Each row is a point on a tangle of strands that fork, close into loops and nearly touch. The rows are in no order.
In the rows, 128 means zero.
Points whose rows are less than 124 apart are linked; no others are. Some points are linked to none.
K_184: [154 123 149 161 203  90 163 157 143 101  97 129 137 122 122 128 165 189
 166 138 148 139 134 158 178 100 102 155 183 129 160  75 127 111 142 177
  82 142 137 142 152 142 104 122]
K_945: [144 124 160 115 104 129 150 103 101 139 162 136 100 127 197 106 120  64
 163  95 127 137  83  79  71 140 126 112  22 126 135 137 157 136  94  97
 167 151 113  83 139  91 158 149]
K_997: [140 101 151 100 125 155  92 167 140 166 127 107 103 119 128 102 118 142
 117 122  88 189  94  83 154 179 159  85 154 119 135 180 133 127 141 137
 160 184 197  87 124  78 137 160]
K_477: [ 87 161  84 155 131 124 131 136 112 101 127 110 143 138  81 161 123 136
 133  96 159  87 190 181  76  91 113 158 156  94 141  90 165 113  76 127
  71 125  75 199 112 152 125 129]
K_979: [164 123 146 112  93 140 107 118  96 134 152 130  97 116 125 114 159 126
 115 124 147 156 102 125 144 135 130  67 102 142 116 139 147 142 115 106
 167 161 114  91 104 139 163 153]
K_126: [109  96 162  83 124 129  80 176 171 174 135  97 140 101 144  93 139 121
 135 128 116 178 122 118  98 174 188  98  53  90 129 175 111 130 112 127
 151 174 161 111 123 104 180 155]
K_492: [141 187 119 164  67 146 175  87 103 131 117 167 154 169 139 158 128 113
 129 121 112  89 119 141 167 125 102 150 227 175 105 140 119  77 128 100
 120  78 128 126 120 174  62  96]
K_316: [107 109 123  87 115 122  79 138 175 144 123 101 171 102 110 103 109 116
  74 138 111 159 129 142 128 165 180  98  81 103 117 158 107 121 118 135
 171 109 139 147 130 126 187 141]
K_92: [ 97  90 174 103 177 131  82 190 136 151  91 100 132 101  99 111 169 175
 169 148 126 179 134 141 111 160 190 110  82  73 124 143  68 153 150 141
  94 196 158  99 121  99 137 144]
K_243: [147 155 130 162  59 156 157  92  76 101 131 151 108 187 157 156 120 130
 127 136 156 139 106 138 129 122 103  80 128 171  77 117 101 120 109  90
 138 149 101 104 113 175  84 123]
K_428: [173  96 182 127 144 173 133 151  92 131 120 113 107 115 109 101 137 195
 129 130 106 195  96 116 200 162 130 105 177 119 114 115 120 165 182 142
 119 167 215  97 162  93 111 156]
K_885: [206 126 172 111  94 161  98 145  81 145 142 133  84 109  97  96 164 163
  92 129 115 183 116 123 202 154 134  74 164 135 108 126 145 148 160 101
 150 161 174 102 111 145 143 150]
K_462: [ 92  96 128 130 183 116 156 119 125 106 150 127 118 145 195 121  83  78
 159 111  90 126  83  75  76 114 117 168  46 121 163 125 129 154 123 153
 135 114 141  98 165  63 130 121]
K_662: [171 120 166 139 164 107 178 101 119 113 129 132 150 132 136 106 137 176
 140 123 115 134 113 127 222 143  88 138 202 180 132  97 129 134 153 141
 124 109 169 101 176 138  88 110]
K_201: [152 138 143 157 190  88 159 148 140 102  97 149 158 118 115 130 161 187
 146 125 164 113 148 183 167 118 103 151 200 121 150  63 146  89 128 172
  94 122 139 153 154 153 106 123]
K_557: [125 107 118 127 192 104 139 122 150  99 119 115 149 134 145 115 109 160
 135 139 109 140 116 145 168 131 111 154 170 134 144 102 111 132 159 171
 126 103 165 127 170 102 118 122]
K_101: [156 105 154 152 198 104 148 160 115 106 109 109 116 126 121 122 166 192
 176 145 135 156 114 137 189 109 108 149 162 133 157  96 109 147 162 163
  86 165 156 121 154 124  99 128]
K_826: [145 152  85 127 114 123 103 112 141 147 122 119 108 114  90 152 136 122
  70 152 125 105 128 118 159 114 128 125 175 138 135 155 141  99 124 122
 148 120 115 145  95 152 142 128]
K_813: [128 149 137 125  38 180 160  67  68  98 148 144 141 187 175 120  80  71
 115  91 127 135  87 123 104 138 104 104  80 149  83 130 117 117 101  84
 154  98 113 101 117 139 139 104]
K_132: [131 125 134 141 112 118 129 143 112 144 137 131  73 112 128 146 170 108
 151 155 167 104 127 115  90 101 131 113  61 138 148 120 125 160 116 111
 127 186  80 114  98 122 131 155]
K_652: [113  90 149 121 132 109  91 198 194 193 121 116 101  76 136 116 180 108
 174 153 130 130 161  74  67 132 163 124  44  84 145 174 107 135 126 111
 133 206 133 124 102 108 151 152]
K_850: [113 111 134 114 190 105  93 155 157 106 101 113 158 119 110 126 146 175
 139 162 134 151 153 180 130 139 159 122 123  83 136  96  92 135 152 169
 114 134 148 151 125 124 145 134]
K_502: [125 127 127 120 109 118 120 128 169 179 169 133  94 123 187 126 107  50
 134 119 110 102 118  45  65 126 140 140  63 118 158 193 179 113  89 104
 160 124 124 117 123  93 157 133]
K_232: [ 81 103 102 112 194 123 116 141 165 114 122 116 141 125 143 132  91 121
 134 152 120 123 126 133  96 131 145 155  94  90 157 126  99 137 140 162
 118 111 136 140 127  98 140 131]
K_408: [138  94 166 122 156 116 129 154  97 128 133 112  95 113 159  92 171 114
 176 131 144 158 119 122  90 134 139 120  29 107 143 107 108 163 132 126
 128 193 136  84 132  86 151 148]
K_969: [113 101 129 124 154 106  94 180 193 177 130 129  92  99 146 129 140  97
 150 165 121 115 140  65  77 131 148 141  71 104 161 182 124 143 127 133
 138 176 140 120  91  98 138 146]
K_287: [140 122 117  91 113 119  74 133 160 149 120 111 141 106 102 110 128 128
  62 144 111 154 130 128 156 156 166  96 131 121 122 155 113 119 130 135
 174 124 152 136 113 131 171 139]
K_504: [ 98 129  95 115 142 140 133 104 161 144 155 130 114 149 179 134  62  59
  96 114  88 113  94  56  84 135 130 169 117 121 164 192 156 102 110 134
 163  83 148 108 132  76 152 114]
K_815: [137 119 140  91 132 118  89 135 122  99 127 135 166 110 104  87 132 173
  99 138 143 170 182 197 136 151 152  96 106 103  96  69 121 139 141 148
 148  94 149 140 150 163 177 122]
K_633: [141 107 143  97  71 140 107 114 130 144 182 113 122  99 160  92 138  92
 107 100 138 156 113 126  98 152 153  88  38 112 113 155 144 128  89 105
 182 133 120 105 134 121 205 151]
K_978: [163 138 144 141  88 140 159  92  57  89 134 151 121 174 153 131 124 119
 148 126 147 149  95 141 136 133 106  81  91 166  94 119 124 140 127  93
 149 149 109  86 122 149 107 129]
K_886: [108 145 110 161 155 113 171 126  89  93 112 133 117 156 141 155 134 100
 191 121 164 105 150 141  63  76 105 168  63 129 134  89 127 172 102 121
  83 128  71 146 122 127  66 105]
K_527: [111 142 101 118  99 143 124  86 116  92 122 141 185 141 131  96  94 101
  96  80 125 108 167 169 135 134 123 168 178 110 108 101 132 112 130 116
 109  35 118 162 141 141 155 101]
K_599: [164 123 155 108 112 141 100 153 130 167 147 119  82 113 161 100 135 114
 134 124  98 176 103  65 135 157 148  96 122 118 144 186 152 125 117 120
 168 187 173  80 108  87 156 164]
K_596: [115 143 114 120  84 149 119  92 133 140 162 126 114 130 145 125 106  67
  90 106 135 109 104 103  94 127 132 124  77 127 137 172 145 115  99  91
 153 102  95 125 112 122 169 136]
K_685: [ 90 147  93 155 166 117 147 149 134 132 137 147 105 134 135 161 111  74
 131 146 118  61 151  73  44  79  85 203  94 105 161 165 159 160 137 124
  90 104  96 152  99  88  91 100]
K_598: [101  77 175  88 149 156 103 158 140 116 102 102 166 132 114 104 101 182
 137 127  92 187 111 155 164 183 155  95 142 107 113 116  97 153 180 174
 138 147 200 103 192  88 122 138]
K_111: [136  89 175 131 166 167 119 171 109 129  93 100 110 111 107 116 144 203
 143 126 105 201 104 126 168 158 153 101 162 108 123 127 106 163 178 150
  95 181 215  96 159  85 103 146]
K_620: [121 112 135 114  86 126 109 118 156 164 174 112 114  89 174 105 136  77
 118 107 149 130 116 113  72 139 153 111   9  98 128 158 145 129  90  95
 169 138 111 131 144 118 193 160]
K_549: [ 87 118 108 114 161 115  94 144 164 123 126 104 154 109 125 133 111 113
 113 143 137 115 141 151  82 133 165 143  63  77 139 133 101 140 117 140
 133 114 117 162 111 119 167 139]
K_690: [137 133 138 147 123 106 149 139 116 149 140 153  74 140 167 148 145  65
 170 134 133  94 104  54  65 100 102 134  54 158 150 153 163 151 116  97
 143 161  93  95 106  88 103 120]
K_365: [ 76  94 128  69 151 124  79 168 209 163 102  97 161 121  97 126  84 128
 134 149  92 141 109 100 117 165 179 111 121 110 143 198 101 116 137 161
 134 149 144 127 114  92 141 143]
K_913: [170 151 129 122 136 114 124 105 170 143 126 151 134 102 111 124 145 175
  85 136 114  95 142 132 195 154 125 139 248 161 133 116 135 102 145 144
 140  94 160 154 143 140 111 121]
K_60: [126 186 115 173  50 149 165 104  91 129 114 165 163 175 139 157 118 117
 124 107 134 107 139 152 148 122 103 145 220 163  83 115 122  83 103 101
 104  87 111 136 124 181  69  96]
K_536: [184 115 176 153 164 130 168 118 119 126 133 121 119 132 126 109 143 186
 145 115 103 155 100 126 228 147  98 128 199 163 133  95 132 150 170 142
 111 135 185 102 171 121  88 128]
K_81: [ 69  83 102 125 211 106 133 156 167 109 124 115 119 135 158 145  92 117
 160 150  94 123 111 100  89 118 129 170  91 111 167 133 105 154 151 181
 108 127 144 117 144  75 108 126]
K_399: [119 137  91 117 132 134 128  82 113 102 127 130 163 142 136 114  96 103
 101 109 120 110 135 147 131 131 119 156 153 122 126 119 131 115 142 118
 120  51 123 144 137 120 155 100]
K_540: [174 136 138 109 118 120  97  88 165 144 134 146 141  98 108 106 132 159
  71 134  97 114 139 129 199 165 134 121 227 162 113 127 131 112 157 131
 160  88 172 142 140 139 119 117]
K_625: [117 154  95 161 182 110 192 130 104 111 120 147 115 166 139 162 122 109
 174 145 105  99 113 117 104  71  84 193 132 154 152 143 143 143 138 135
  87 105 106 132 125 112  65  93]
K_373: [ 68 118 104 146 112 128 115 147 152 154 164 101 106  73 114 145 128  88
 124 112 172  72 167 112  34 104 142 160  26  76 127 128 126 151  90  88
 126 137  64 200 130 130 147 153]
K_59: [141 128 136 137  96 124 124 137  94 135 138 121  76 122 113 156 175 135
 156 151 187 116 133 140  98  97 125  90  77 152 122 103 113 156 108 104
 119 196  63 117 108 146 126 155]
K_955: [133 150 136 164 161  97 163 150 137  91  91 158 169 121 103 133 162 171
 138 107 181  96 164 193 157 114 103 153 198 122 127  55 171  72 104 167
  89 112 122 167 147 152 110 112]
K_72: [ 96 153 101 133  43 180 124  92 114 139 152 113 124 151 116 146  96  75
  74  93 132 103 126 106  93 101 129 135 108 129 110 163 134 114 103  81
 135  94  70 148 103 146 156 123]
K_750: [160 122 150 147 157 104 187  93 116 103 119 151 175 129 139 101 132 158
 146 110 128 127 123 147 206 141  94 151 186 158 119  84 133 116 143 149
 116  82 157 117 177 142  94 104]
K_444: [128 119 112 127 199  99 116 159 153 138 109 122 100 115 113 148 144 154
 150 183 119 117 131 108 131 105 117 158 152 114 174 143 105 137 159 169
 100 162 143 132 105 114 109 136]
K_458: [165 167 118 170 132 114 159 123  90 111 115 149  98 156 121 163 166 153
 170 161 154 115 102 140 141  91  90 117 155 179 131 118 135 126 132 109
 110 163  96 115 110 163  63 135]
K_535: [147 129 138 100  46 152 126  74  78 108 159 151 139 147 124 113 118 111
  94 107 138 143 111 138 149 143 119  60 115 158  78 119 142 125 121  93
 174 116 113 103 125 166 167 121]
K_589: [ 79  78 154  59 149 147  85 150 180 126  97 103 180 134  99 109  80 146
 138 132  81 154 105 149 151 183 172  88 143 112 122 139  94 133 177 176
 143 127 166 112 181  81 124 131]
K_805: [112  87 170 113 174 143  87 174 112 133 100 100 118 110 114 107 157 185
 152 143 118 194 115 133 134 155 172 106 119  84 126 130  84 158 162 153
  97 194 180  95 135  88 126 149]
K_323: [178 127 162 111  84 155 101 136  85 140 151 130  82 109 114 111 156 134
 101 124 138 173 107 133 176 152 138  57 124 138 110 135 144 142 128 108
 164 177 145  85 106 140 168 156]
K_349: [179 154 139 142  77 134 134 108 105 124 130 155 122 142 103 150 162 164
 115 140 155 123 127 152 180 132 108  84 197 188  96 106 146 109 127 108
 128 138 113 128 121 198  98 128]
K_66: [119  83 163 113 172 130 116 152 126 103 114 106 153 134 130  92 121 189
 142 136 110 180 129 164 167 157 145 115 124 101 117  87  92 158 177 171
 128 142 191 108 188 105 134 130]
K_518: [100 111 115  82 138 113  85 175 223 183 105 102 136 105  95 135  93 107
 111 158  90 126 117  79 117 150 174 119 116 111 150 224 118 102 119 153
 148 163 132 148  96 114 147 141]
K_292: [ 88  89 121 128 191 126 154 120 146  96 126 111 130 142 155 128  90 146
 145 131  84 135  95 120 166 129 105 156 158 145 154 117 106 141 164 182
 137 111 177 109 196  90 105 129]
K_659: [110 151 117 132  73 152 138 102  94  81 134 132 170 163 117 128 104 127
 130  87 170 116 168 183  94 105 119 129 118 112  92  79 131 136  93 108
  98  85  71 158 134 164 136 109]
K_787: [ 94 130 104 152 162 110 132 157 153 149 139 134  89 104 137 156 132  70
 141 157 140  64 153  78  48  98 109 176  64 107 160 154 151 166 127 120
 113 128  94 149  92  94 118 121]
K_212: [ 92 114  87 151  81 127 111 126 134 148 160  81 121  98  64 169 135 138
  85 118 152  96 182 140  60 103 147 136  92  98 120 114 125 147  58 115
 129 143  54 198 101 167 171 154]
K_226: [134 188  99 155 123 129 184  94 117 141 119 149 147 146 126 160 127 107
 119 131 102  81 109 131 153 112  97 183 238 170 135 153 140  80 139 113
  99  72 124 136 117 145  70  98]
K_610: [121 117 111  96 132 121  90 158 204 178 128 115  98 110 118 133 114 107
  90 157  95 132 117  67 125 136 160 123 133 125 151 215 132 103 122 137
 168 159 148 121  91 109 148 144]
K_152: [184 156 150 137  64 133 132  77 106 125 137 175 139 141 110 139 149 154
 107 120 144 112 135 143 191 152 111  96 210 184  82 110 137  96 137  98
 144 106 126 124 125 197  87 106]
K_712: [149 172 125 188 158 111 208 119 100 125 113 157 104 176 147 165 137 114
 175 158  89 117  78  89 153  88  80 157 166 202 143 156 138 112 147 117
 116 125 129  98 127 137  46 108]
K_107: [ 71  88 133  59 151 133  71 153 204 145 105  95 184 126 105 119  65 131
 123 142  94 150 107 125 132 176 186 102 124 104 137 166 106 117 143 163
 149 128 146 124 137  94 142 127]
K_759: [125  88 162 118 118 120  97 180 169 189 147 108  96  73 168 100 180  97
 180 130 141 143 155  87  59 143 163 116  11  85 137 147 116 139 117  88
 140 204 139 115 135 110 160 157]
K_331: [136 121 151 114 185 101 100 147 185 122  91 129 175 101 100 120 138 205
 122 139 124 136 168 179 174 153 136 121 207 103 129  79 116 110 152 178
 115 116 177 173 156 141 123 130]
K_558: [113 120 114 136 172 108 113 164 167 158 131 142  94 109 150 138 128  89
 141 163 127  91 131  69  66 112 123 157  70 122 164 169 134 143 127 136
 128 160 127 122  98  91 135 133]
K_430: [127  92 171 118 114 130 107 165 127 156 159 108 101  80 165  95 177 108
 158 129 158 150 135 130  73 149 156 107   8  96 130 121 114 147 117 107
 147 195 129 100 132 102 175 167]
K_223: [125 138  81 117  99 124  94 113 173 149 120 109 131 104  91 140 117 119
  51 138 113 117 139 129 135 133 159 114 137 113 133 163 131 110 108 127
 172 110 123 158  94 157 172 133]
K_856: [161 121 134  90  80 152 116  81  98 112 157 147 135 128 134  85 106 112
  75 107 113 141 129 132 169 159 125  83 138 156  92 118 142 119 150 107
 188  93 153 109 134 139 169 111]
K_642: [117  96 163  82 120 165  93 166 150 158 110 100 132 128 130 100  95 152
 141 109  79 193  98  92 144 193 166  84 153 108 129 181 120 124 152 151
 153 177 197  88 147  70 128 156]
K_202: [121 164 119 164  40 146 150 103  93 112 121 169 157 171 132 148 119 148
 121 108 155 122 156 159 135 126 104 126 202 166  68  93 126  86  95 102
 103 104  99 150 119 197  85 105]
K_161: [216 122 182 119 119 161 126 134  92 148 129 131  90 114 106 102 155 184
 100 130 113 177 110 118 220 157 126  91 193 136 115 111 133 153 182 117
 142 159 195 106 133 126 115 148]
K_75: [152 115 126  77 108 130 114  87 103 102 152 141 164 126 139  81 103 125
  87 118 120 156 129 150 151 163 134  98 104 124  95 107 132 138 143 123
 178  76 152 111 153 128 190 117]
K_158: [151 152 131 157 135 113 173 108 120 111 106 160 182 130 127 120 136 144
 134 107 145  95 141 168 177 132  97 158 214 154 119  92 151  98 138 136
 101  68 125 134 146 150  89  99]
K_931: [160 170 118 153  90 128 135 122 103 129 125 145  93 152 106 177 162 166
 143 158 164 114 121 137 150 101 107  89 174 180 109 117 134 112 114 116
 113 178  81 123  94 184  84 140]
K_563: [154 134 120  95 117 123  86 112 154 139 125 125 135 105 107 104 127 150
  62 144 100 143 132 134 185 163 147 102 180 144 115 137 123 118 150 128
 170 100 165 135 131 132 151 128]
K_175: [106 147 108 118  65 157 121  94  92  87 122 147 194 154 113 109  95 111
 108  68 149 114 180 180 123 115 120 149 161 112  96  79 142 110 107 118
 102  51 100 168 143 169 143 106]
K_410: [120 172  87 135 133 127 160  98 124 143 123 139 138 139 120 152 117 103
 113 141  98  77 128 119 136 109  93 183 221 141 150 161 145  92 141 117
 107  74 117 143 113 128  97 105]
K_653: [149 105 155 113 165 118 121 131 131 103 121 126 151 122 132  97 132 177
 124 136 114 162 129 147 183 149 124 121 163 127 117  85 109 144 175 151
 134 117 178 113 168 118 129 127]
K_524: [129 132 135 113  29 167 140  75  80 117 165 143 124 165 150 121 101  90
  97  91 139 138 106 123 111 136 119  64  83 158  76 133 129 117  96  85
 169 110  93 107 115 151 157 121]
K_238: [144 109 140 124 167 130 117 147 115 125 126 114  96 131 135 110 134 139
 139 149 111 154  95 100 155 132 118 128 139 128 153 142 125 141 159 142
 132 171 172  85 132  87 126 147]
K_953: [ 60  84 100 117 197 127 143 139 175  98 119 122 124 146 162 156  64 118
 153 140  63 128  90  92 124 134 122 165 122 133 172 145 107 146 155 188
 126 116 171 106 183  72 104 125]
K_555: [ 97  91 153 113 192 104  86 201 165 154  85 106 115  98  95 131 172 148
 175 165 126 145 149 112  88 138 168 128  85  78 153 150  70 144 153 153
  92 204 148 122  94 102 122 142]
K_112: [120 119 142 114 159 115  93 154 133 106 121 112 159 117 112 110 144 162
 120 150 142 158 168 194 121 139 163 106  79  81 118  87 102 140 138 158
 134 122 137 145 128 140 176 136]
K_680: [161 153 135 118  43 140 127  68 100 126 136 182 155 138 115 126 124 130
 104  98 135 108 147 141 175 145 115  95 211 178  76 113 141 102 140  95
 155  70 125 130 128 193 116 100]
K_880: [126 145 121 140 106 126 140 110  87  76 127 138 153 149 120 138 127 142
 141 106 182 125 161 195 113 108 123 117 120 117  98  65 142 133  97 130
 104 106  76 152 137 167 132 113]
K_460: [150  95 172 166 190 133 169 157  99 112 112 104  92 126 126 116 149 193
 186 134  99 185  98 102 194 113 109 140 155 146 156 105 110 165 169 163
  85 183 195  95 174  95  87 141]
K_884: [ 79 170 102 159 109 147 150 133 109 133 135 124 107 158 115 178 113  83
 139 122 146  74 169 116  53  73  92 182  96 117 133 143 136 162 100  94
  73 122  62 166 101 136  70 115]
K_129: [143 110 149 138 153 117 125 149 102 131 133 127  85 118 151 116 160 105
 173 144 150 127 119 108 102 118 127 122  50 129 156 121 125 164 137 125
 125 189 114  90 117 101 135 146]
K_757: [105 135 108 109 131 131 122 127 188 179 163 139 110 130 186 135  74  53
 109 119  90  97 111  39  66 132 133 167  83 108 169 213 178 104  99 125
 157 100 136 116 122  82 155 122]
K_687: [ 95 101 118 129  99 129 117 144 169 171 168 113 109  69 145 126 130  75
 125 117 161 101 137 112  46 121 154 140   8  89 130 140 134 136  92  88
 149 142  83 167 142 130 171 155]
K_541: [149 143 132 145  88 124 125 122  98 124 137 125  86 141 100 163 163 157
 136 149 172 123 130 144 118  99 122  77 140 165 105 106 122 134  95 105
 119 183  54 127  93 178 118 148]
K_552: [121 156 111 132  67 165 150  75  80 101 128 143 140 174 151 133  88  86
 124 100 133 118 108 147 114 116 116 129 121 144  98 123 125 119 119  84
 124  75  99 127 118 145 120 107]
K_693: [110 160  95 176 167 113 190 139  97  78 104 131 147 165 136 153 130 122
 187  99 156 109 140 165  99  67  98 179 113 128 131  94 136 132 106 136
  64 104  78 158 134 135  69  98]
K_551: [154 121 143 126  93 121  92 144 167 203 153 120  64 103 147 117 156 100
 134 124 112 154 122  60 120 131 153 103  99 126 156 207 150 123 103 112
 170 199 148  97  87 112 163 168]
K_581: [116 107 125 123 199 107  98 180 157 136  93 123  97 108 115 135 156 145
 158 171 134 133 144 113 108 118 140 144 113  97 167 144  96 149 162 160
  99 192 149 127 100 106 117 145]
K_780: [131 159 105 174 193  98 199 133 106 125 115 155 115 156 140 165 134 115
 176 156  85 106  97  92 134  79  78 187 148 181 164 151 143 130 158 138
  97 114 118 115 131 114  59  90]
K_54: [172 166 133 175 140 123 179 122 100 116 110 152  95 166 137 161 160 138
 172 160 124 117  87 121 161  92  82 128 165 192 139 136 126 118 140 110
 112 158 121  99 112 152  50 123]
K_525: [122 125 114 113 145 130 133 102 130 129 151 125 117 142 170 115  84  85
 108 123 101 127  84  83 110 139 123 144 122 134 146 165 146 114 125 130
 156 104 141  98 131  81 154 125]
K_495: [147 121 127  98 117 128 113  93  93  94 143 143 163 125 127  98 130 148
 108 119 152 148 156 183 142 138 133 103 109 123  96  76 133 145 139 131
 151  82 125 122 145 156 178 119]
K_683: [150 154 121 138 149 105 146 107 148 129 107 153 170 105 117 133 139 153
 103 119 129  77 145 149 181 138 111 164 248 148 135 107 151  85 131 149
 114  73 161 159 146 152 106 107]
K_515: [ 99 146 114 152 126 134 148 122  92  97 129 117 119 147 128 154 133 117
 170 107 188 103 158 167  55  88 121 142  57 119 116  76 122 165  87 108
  80 130  55 161 129 135 102 123]
K_788: [105 158  87 150 181 112 169 134 118 122 123 144 118 146 133 159 111  88
 156 141 112  84 139 103  73  77  86 211 114 122 159 147 150 157 131 130
  84  92  99 144 108 100  75  93]
K_853: [132 153 124 150  35 148 143  95  82 111 139 155 133 179 136 162 116 156
 106 128 159 139 136 143 131 120 107  85 169 176  57 105 106 103  99  90
 127 132  84 136 109 204  95 112]
K_197: [123 154  86 125  46 146 107  74 108 136 135 132 149 130  95 131 112 112
  58  98 119 105 152 136 142 123 136 129 176 144  99 126 135 109 113  93
 144  76  98 154 113 174 164 102]
K_150: [146 158 108 123  48 140 105  71 110 133 129 160 145 122  96 121 119 114
  69 104 118 101 150 134 176 142 129 121 210 167  99 128 139  96 132 102
 158  61 122 144 111 171 138  93]
K_118: [116 141 100 168 175 108 185 136 101  70  98 130 176 145 132 124 124 135
 168  93 162 118 150 183 123  88 102 168 139 106 128  67 141 117 109 154
  77  83  98 159 151 135  98  95]
K_533: [ 97 155  93 130  22 166 113  89 111 141 148 111 140 147  94 145 101  83
  55  88 117  97 146 126 125 113 128 138 159 138 103 147 136 109  96  85
 134  83  61 158 103 171 160 114]
K_574: [ 85 111 114  95 144 123  90 151 192 137 117  94 178 113 103 123 102 122
  94 146 116 138 142 158  91 161 184 114  67  82 129 141  94 127 122 139
 143  99 130 168 115 124 181 140]
K_446: [ 79 131  93 151 104 137 120 131 135 132 158  93 116  94  85 161 127 119
 109 115 166  89 183 143  51  90 138 146  72  84 129 107 123 141  77 106
 113 132  57 203 110 152 149 154]
K_919: [142 124 120 117  90 112  91 157 192 202 148 115  82 101 127 120 140  99
 104 129 108 146 120  61 128 130 165 105 101 121 151 219 146 109 102 114
 176 180 140 115  84 134 167 155]
K_391: [144 160  85 122 126 128 126  97 129 139 121 126 117 121 119 146 128 123
  94 144 113  95 126 124 161 118 117 140 193 156 136 149 139 106 142 118
 132  96 120 138 100 139 126 119]
K_670: [129 124 145 109 192 102  90 169 168 116  86 125 163 126  96 126 145 197
 135 161 128 152 158 180 154 150 149 129 172  96 131  87 100 122 157 182
 113 137 170 162 137 138 131 132]
K_831: [ 97 137 104 137 130 130 121 124 116 110 149 112 119 115 112 154 135 116
 146 128 176  97 162 165  62 104 133 139  60  97 130  90 117 162  97 122
 110 126  68 167 121 137 142 143]
K_404: [130 138 123 148 150 108 157 124  93  72 111 136 158 143 130 121 144 159
 164 110 183 129 160 205 117 100 117 133 119 106 120  49 144 128 107 154
  90 111  84 153 152 150 126 111]
K_810: [134 141 119 122 109 138 127 100 113 135 147 129 106 134 154 125 115  82
 100 126 126 115  88 100 115 129 129 113  94 145 139 162 149 112 112 107
 161 114 111 103 102 110 159 128]
K_508: [118 135  91 153 196  99 161 130 129  97  99 133 152 135 131 144 122 142
 146 133 136 107 136 160 131  92 112 180 166 105 153  95 136 117 128 157
  85  92 123 156 132 122 110 112]
K_948: [118 152 104 135 101 148 145  78  93 116 131 139 141 172 143 129  97  79
 119 112 120 105 104 127 122 116 109 158 137 143 126 140 132 115 126  97
 125  65 106 128 121 121 116 102]
K_612: [133 148 139 168 136 118 181 129 110  92  82 168 192 129 115 127 136 147
 133  77 170 100 162 185 161 121  96 159 198 136 105  62 159  75 100 152
  93  75 115 154 154 162  98 100]
K_684: [180 101 191 165 173 139 191 140 100 112 127 106 105 130 125 116 146 195
 166 115 100 168  92 111 236 130  90 130 184 161 138  98 125 157 169 150
  86 165 193  92 177 115  82 137]
K_56: [139 108 144 108  55 139 109 116 109 145 179 118 111 105 131 109 150 109
  93 107 150 155 120 134 119 141 144  69  55 133  99 143 142 143  99 100
 176 156  97 103 121 149 198 152]
K_851: [126 133  96 144 204  98 143 142 148 113 114 126 129 116 126 156 137 146
 153 160 128 108 132 147 122  94 109 171 151 116 165 112 126 130 142 162
  97 130 126 152 117 116 111 126]

A piece is all that can be reached along the links. How many separate loops has the piece of each point below (a circle has one, a figure eight two, a Y none), and how many tips (points with one link)?
K_685 | loops 1, tips 1
K_997 | loops 1, tips 2
K_56 | loops 1, tips 2

A fork is a point with three links, a tip a point with one. Leave the first point through the second and follow the links. Name the first fork or tip that comes.
K_430; K_759 | K_931
K_979; K_56 | K_446
K_107; K_365 | K_642
K_152; K_680 | K_502
K_948; K_399 | K_118
K_536; K_684 | K_158
K_243; K_853 | K_287

How many points has the smallest loop of links through each point below? Write - if it is on no loop.
K_685 | 19
K_684 | 11
K_563 | -
K_535 | -
